A landscape with many peaks, sampled at points; each row gives a point and its height.
A climber steps from a point to whichever of its 2 nearest points has the largest rise for the distance, and stops where none of them is higher. Distance is the straight distance between rows; heights are no part of it.
rapa (h 347): [117 122  93  96 133 102  99 117  87  81 100  78  81  90 124  83  54  86
 108  86  93 101 146 102 134]
gupod (h 518): [122  85 105  99 111 118 109 111 106  84 105 141  88 125 111 110  62 110
  85  62  96 142 132  74 133]
lene (h 278): [ 61  80 112 107  75  94  98 132 101  83 104  79 103 122 113  72 125  90
 137 114 122  21  77 120  94]
fuz (h 294): [125  86  69  97  91  70 118  88 127 107  78 138  92  73  93 115 116 137
  89  50 106 114  92 130  86]
bodu (h 496): [ 98  84  76 117  80 114 115  95 114 118 129  97 115 140 104 133  82  82
 112 102 132 140  87  81  93]
kazo (h 420): [118  91  95  86  70  73 108 104 128 114  76  77  89  85  71  66  95 137
  72 124 119 101  86 122 111]
gen (h 299): [100 123  72  77 120 102 105 124 103  89  81  77  89  55  97  89  70 107
  92 109 130 104 156  98 116]
Tero (h 582): [110 101 157 127 109 119  96 105  56  55  71 120  99 140  93  99  38  94
 112  88  73 131 101  63 139]
guf (h 219): [100 110  87  70  96  86 118 106 106 108  86 126  99  57  74 110 178 142
 105  78 107  84  85 116  65]
Gisan (h 381): [ 85  74 114  90  91  77  85 110  92  73  92  86 112 123 109  54  92 108
 111 121 101  42  78 136 104]
kug (h 536): [ 91 103 113  76  92 100  94 110  87  62  64  80 108  64  97  47  52 110
  94 118 105  79 124 117 110]
ton (h 655): [117 109 114  54  79  98 106 114 113  94  56  99  85  23  72  72  91 123
  90 106 116  79  82 108 115]
dasu (h 449): [123 100 109 126  84  87  64  88  66  93  79 107 124 136 118  87 102  71
  80 130  60  89  99  91  89]
Tadip (h 137): [ 66 122 109  60 121 128  89 113  73 104 110  79  93  43  96  84  73  83
 131  89 129 103 108 109 118]
magu (h 316): [126  96 110  98 117  89  79 113  96  81  76  82  91 120 104  64  78 127
 104 102 107  92  74 134 108]
Kodut (h 230): [ 83 124 105  68  88 114 117 138  64 111  93  92  95  69  74  73 159 122
 107 109 125 115  88 106  89]
bel (h 144): [ 46  96 110  90  76 123 126 151  93  92 144  76  96  99 114 101 140  78
 141 103 134  37  88  93  98]
batog (h 187): [ 85  83  85  73 103  92 122  77 127 126 156 120 110  95  89 121 132 130
  79 113 114 125 113 111  85]
vete (h 233): [134 109 112  86 120  88  73  99  70 101  57  96  98  95 107  88 116 135
  59 107 102 120 105 127  87]
suv (h 174): [ 73  93  96 112 113 103 110 116 123  90 123  79 111 129 122 107 113  84
 121 118  96  39  87 109  78]
mefo (h 304): [ 97 118 102 104 120 100  84  96  70  69  83  88  96 106 126  73  58  78
 130  90  86  96 109 108 102]
ran (h 392): [129 100 101 108 123 118 106  85  83  94 151  71 104 130 109 171 115  57
 101 113  93  52  84  97 100]
Furis (h 469): [115  88  99 111  85  74 102 113 137  95  71 103  78  94  90  85  90 152
  54  98  99 122 115 112 110]
nanen (h 255): [116 123  98  98 139 110  76  96  84 134  95  86  84  95 101 100  91  99
  96  78 132 152 103 112 112]
zop (h 130): [ 98 101 117 117  96  61  93  97  80  86 131  61  77 118 112  69 111  73
 114 125  66  62 125  99 123]
lof (h 569): [110  79 106 124  82 120 102  85 106 118 119 132 117 127 122 152 112  78
  92  69 123 160 107  78  97]
Vunit (h 167): [101  78  80 130 108  82 120 109 157  92  95 134 108 108  85 143  90 139
  97  79  85  72  63 101  60]
fasus (h 113): [ 87  98 101 123 124 106  97 104 158 119  92 107 118 113  99 151 146 121
  65 102  81  61  86 106  52]
kilu (h 343): [114  81  65  94  99 109 117  86 135 116 112 128 119  98  98 135 113 127
 102  72 128 110  77 119  73]
keb (h 699): [113  79 135 122 112 127 100 107 133  93 103 126 101 146 121 165 107  89
  80  91  84  96  77  62 116]
linok (h 91): [ 70  86  84  76  56 101 129 128 124  87  97 106  96  66  92  57 105  99
 143  93  87  47  72  98  96]
kezis (h 517): [117 108 102 113 106 101 106 131 111  61  76  90  84  97  89 106  22 136
  78  98 127 131 141  91 135]
ges (h 231): [136 104 119 114 122  94  76  99  81 109  97  90  65 122 108 106  87  91
  86  95  91 148 115  83 134]
Gagav (h 715): [ 73 117  88  86 125 114 131 130  96 102 145  81 119 112  99 158 147  90
  98 119 110  46 114  81  63]
vumuv (h 105): [ 91  80  74 115  89  90 130 113 138 103  81  93 118 104  90 126 108 118
 110 113 107  38  62  92  51]
moba (h 166): [ 80 108 101  92  98 105 120 104 138 125  92 112 111  79  75 126 183 134
  78 107 103  67  80 114  57]
fevot (h 277): [ 79 107 110 122 120 106  79  83  60 134 107 110  98  93 100 126  30  98
 110  68 107 164 107  82 132]
kubo (h 309): [ 99 129 117 136  90 106  84 107  99 101  45  76 105 108  82  43  33  97
 104  92 109 116 103 113 122]
Veduv (h 232): [109 131  86  96 125  86  90 123  79 112  84  74  78  95 114  68 133 104
 103 104 100 105 124  95  94]
maf (h 640): [123  74 144 131  89 111  93 107  95  88  99 109  85 154 108 139 104  65
 106 104  79 107  75  41 135]
Bub (h 189): [110 127  99 100 116  81  98 120  55 108 132  61  77 125 105  87 134  83
 115 112 103  92 128  96 117]
pok (h 246): [ 93 131  93 128 113 105  86  68  69 127  96  85 113 104 113 103 115  54
 112 107 111 131  95  95  86]
nuro (h 41): [ 92  98 102 126  89  74  95  67  57  96 120  83  98 113 106 103  61  69
 101 118 107 146 109  85 114]
dulu (h 282): [111 108 114  97 140 117  77 108  92 106  95  78  93 112  99  89  49 112
 108  85 128 126  67 124 128]
fip (h 367): [106  94  96 100  68  72  86 119 105 116  65  72 107  93  81  23  83 113
  89 127 112  83  85 105 105]
pesez (h 465): [ 81  85 122  80  86  81  88  90  73  59 101  89 115  99 106  41  76  85
  97 134  73  67 117 108 106]
Loku (h 97): [ 81  97  77  88 128  92 114  98 120  89 135 109  93 115 115  96  98 103
 119 104  78  71 116  98  91]
rosad (h 173): [ 92  83  85  74  75  94 131  82 154 117  96 137 102  67  69 112 118 118
 107 100 101  60  59 109  74]
fonu (h 119): [ 95  93  82  58 112 121 114  91 129  85  95 122 106  77  95 104 117 120
 115 102  94  67  59 123  77]
seb (h 257): [119  95  84  85  99  81  93 105 100 109  61 120 101  73  93  92 142 145
  81  92 101 101  80 133  73]
zipo (h 366): [111  90 123 131  68 116  98  91 107  80  58 124 119 138 104  67  65 111
  77  95  68 127 111  88  98]
kof (h 261): [ 91  78  61  77  94  82 126  91 149 138 136 135 121  69  71 137 131 138
 107  72 117  72  93 110  76]
kudad (h 346): [ 88 117  83  97  79 118 112 108 102 113  78  82 125  99 109 101 142  92
 116 117 129  85  73 100  56]
Lev (h 461): [111 105 102 146  99  86  96  90 115 116 121 105  90 136 119 131 139  85
  74 119  53  94 122  73  91]
misun (h 104): [ 70  97 107  96  73 113  97 108 131 121  75 100 139  85 105 114 162 109
  78 133  87  40  73  90  49]
Zugom (h 221): [ 93  91  66 129 118  67 112 117 150 117 103 116  89 109  95 114 122 142
 108  84  90  89  98  97  65]
sonu (h 409): [121  95  97  99 124 105  94  84  75  70 137  95  91 102  95 115  33  73
  95  89  84 116 141  96 139]
Rav (h 162): [120  85 122 114  92  73  88  80  69  62  88 106  95 105 115 104  91 105
  51 112  59 130 138  95 106]
baf (h 523): [103 102 106 100 113 119  99  74 131 101 125  92  98 130  99  89  70  66
 114 108  89 105 103 112 127]
ziva (h 508): [ 99  77 109 121  77  76  82  96 110  93  78 113 125 141 117  92 107 119
  73 130  65  82  95  96  76]
Sisaf (h 78): [110  94 101 126  77  72  93  70  58  82 131  63  89 114 103 107 109  47
 114 123  86  94 103  87 111]
Vom (h 306): [104  99  98  92 127 117  84  71  70  79 142  88 107 101 117 132  94  51
 129 107  92  70  96 110 110]
Fug (h 457): [118  91  78  83 139  93  96 119 114 126 141 106  77 107  94 125 120 144
  71  86  94 110 139 106 106]
Soke (h 365): [ 83 101  84  70  89 114 113  72 121 117 104 106 109  65  75  80  99  96
 109 100 133 123  70 109  96]
depud (h 44): [ 50  88 108  67  75 121 116 124  86  88 139  85  84  74 109  68 116  83
 142 116 116  87 107  95 115]
bivor (h 276): [ 81  94  97  92  72  95  99  57  97  95  80 111 125  95 119  98 126  83
  90 132  82 112 106 105  73]
Sop (h 503): [117  97  71 109  91 103 101  84  88 131 148 121 101 117 111 143 117  80
  87  84 103 151 146  84  99]
vigug (h 217): [138  88  98 107 111 108  75  68  39 101 147 110  96  92  86 169 108  67
  99  70  87 134 106  86 114]
Gib (h 254): [113  98  95 107 124 125  78  76  63 107 132 102 107 120 118 150  80  70
 115  92 105 120  79  98  95]
Viz (h 621): [118  92  94 114 120 136  99 100 131  91 110 124 103 145 123 122  78  91
 110  80  87 101  84  95 110]
tisez (h 259): [ 75  89  87  44 108  98 132 105 120 113 142 111  93  55  75 104 129 146
  93 101 113  94 108 101  98]
samap (h 597): [109 124  96  80  88 111 110 111 114  81  34  95 110  44  67  60  56 105
  96  93 113  88 106 114 117]
Benon (h 308): [ 80 102 113 130 108 122  87  67  69 106  80 138 114 114 105 136  49  81
 112  60  89 159  85  84  98]
keza (h 185): [ 61 118 109  75  79 119 104 133  61 103  88  77  81  35  86  57 108 104
 127  92 123 116  87  97 105]
pefe (h 280): [ 79 114  93  80  99 102 112 119  98 112 102  86  95 100 100  74 155 115
 111 125  99  89 103  98  89]
rul (h 193): [138  76 120 120 102  90  77  95  54  93 117 129  79 112 102 158 120  74
  89  56  89 147 109  60 132]
reni (h 571): [ 94  83 115  68  64  68 109 120 109  93  68 103  81  50  67  53  98 136
  85 109  77  50  80  96 107]
tubil (h 335): [104 108 100 122  99 115  89  82  98  79  61 130 112 104 115  96  74  98
  99  77  88 147  92 107  90]
ruda (h 332): [ 90  96  83  55 114  91 116 114  92  89 101  91  83  49  89  78  96 128
 100 101 127 109 114  99 100]
vedub (h 364): [ 96 117  89 128 107  81 114  92 130 131 129 115 107 120 113 145 180 111
  74  96  80 102 141  89  64]
Dekel (h 214): [140 108 138 105 119  92  67  93  75 108  92  80  74 117 107  95 110 106
  67 123  81 108 101 110 115]
Rumuz (h 183): [ 71  99 116  77  80 118 105 120  94  76  87  97 100  66 101  59  95  91
 158  82 122  61  53 119 110]
Gaz (h 300): [ 85  91 120  80  49 108  87 136  96 106  74  82 103  56  94  18 108 103
 105 114 110  70  84  98 119]
Vigeb (h 389): [118  87  63  66 123  96 101 114 104 108 117 106  90  91  94 101  71 132
  90  80 122 126 124 114 107]
numos (h 406): [113  93 131 143  80 105  88  78  83  80  85 103 118 143 104  87  62  62
  96 118  59 111  94  89 115]
tapo (h 493): [108 120 115  96 115 100 101  88  78 103 139  75  99 118 105 132 155  66
  98 141  84  56  85 104 103]
runa (h 212): [ 93 136  98  99  95  87  85  72  62 123  82  77  90  67 105  84 112  66
  96 105 105 145 141  86 101]
folab (h 14): [ 95 106  78  77 106  80 130 123 140 102  94 111  79  63  76  70  94 126
 128  84  87  51  80 100  99]
vosum (h 256): [ 75 118  99 108  77 100  90 100  92 107  59  84 111  81  86  41  53  89
 145  89 120  96  78 125 106]
tosod (h 602): [102 107 121 112  99  89  80  96  98 110 104  80 117 138 115 100 145  97
  80 151  86  59  86  99  74]
bav (h 101): [ 77 127  88  65 136 130  90  69  87 103 104 100 101  57  93  99  46  77
 114  89 113 132 119 113 112]
valab (h 315): [ 89  93  94  85  92 102 105  61 112  92  87 117 112  81 105  96  82 101
  86  99 106 146 102 119  97]
Lafe (h 289): [ 96 131  72 116 108 138 103  91 101 118  86  80 120 114 121 134 117  52
 114  97 132 101  93  93  61]
kezop (h 554): [117  92 137 108 118 117  98 127  74  61  63 119  81 110  92 113  40 120
  83  71 102 146 125  64 137]
mit (h 524): [128  98  97 103 116  71 105 111 131 120 118  97  77  90  93 108 106 163
  46  96 127 128 133 118 119]
fisip (h 557): [124  92 101 147  95  97 103  98 114 118 117  90  82 161 122 109 101  66
 100 103  72 102 103  61 121]
Mig (h 488): [ 78 124  64 101 109 100 127 125 120 134 143 109 118 115  82 146 165 116
  94 104 107  85 135  95  61]
dunu (h 434): [ 82  99 125  77  96 122  98  75 112 102 111  81 102  91  91  71  99  82
 111 131 108 105  71 119 110]
dakek (h 205): [112  99  79 120  69 101 104  98 123 103  59 102 112 114  92  70  59  99
 128  91 118 111  63 112  94]
vinep (h 179): [116 128 102 103  97  84  96  68  82 123 106 108  97  88 109 101 156  70
  75 112  82 125 131 101 101]
zal (h 178): [113  79 128 117  90  86  94  78  63  65  89 146  92 110 121 138 103  96
  75  76  76 152 118  79 116]
Dupet (h 279): [ 98  81  73 118 105  99 110 105 137 112 124 133 101 126 115 142 111 121
  92  82  90 110 120  87  74]
Riko (h 250): [ 68 115 102  91 115 123  86  94  82  80  94  93 120  88 119  84  85  72
 159  86 113  78  74 118  87]
nir (h 22): [ 94  89  83  96 118  84 121 126 141  99 121  99  89 114  83  78  71 133
 135  81  88  49  98 108 115]
sopi (h 468): [122  83 130 104 102 111 102  92  82  77 129 128  89 102  77 132  41  83
  77  82  85 139 140  60 162]
vono (h 355): [105 114 132 126  83 106  63  93  85 100  70  82 126 122 100  39  61  67
  92 114  82  92 105 122 122]
duge (h 415): [ 92  95  83 121  74 104 107  89 131 125  99  96 114 124 110 118 133  94
  93 118 125 122  83 104  68]

Where does a climber stop that starts at each point below?
ges => ton
nir => ton
bel => ton
zal => tosod
vosum => tosod
nuro => lof

Call two points neighbours if one is among the 2 nearest of the other. Go from one point of each pair to the other, from neighbour to neighbour, staying as high as possible. Name the lowest point that can't be avoided.
keb / Tero => valab
mit / keb => gen
tosod / Tero => numos
ton / mit => Gaz
Gagav / keb => vedub
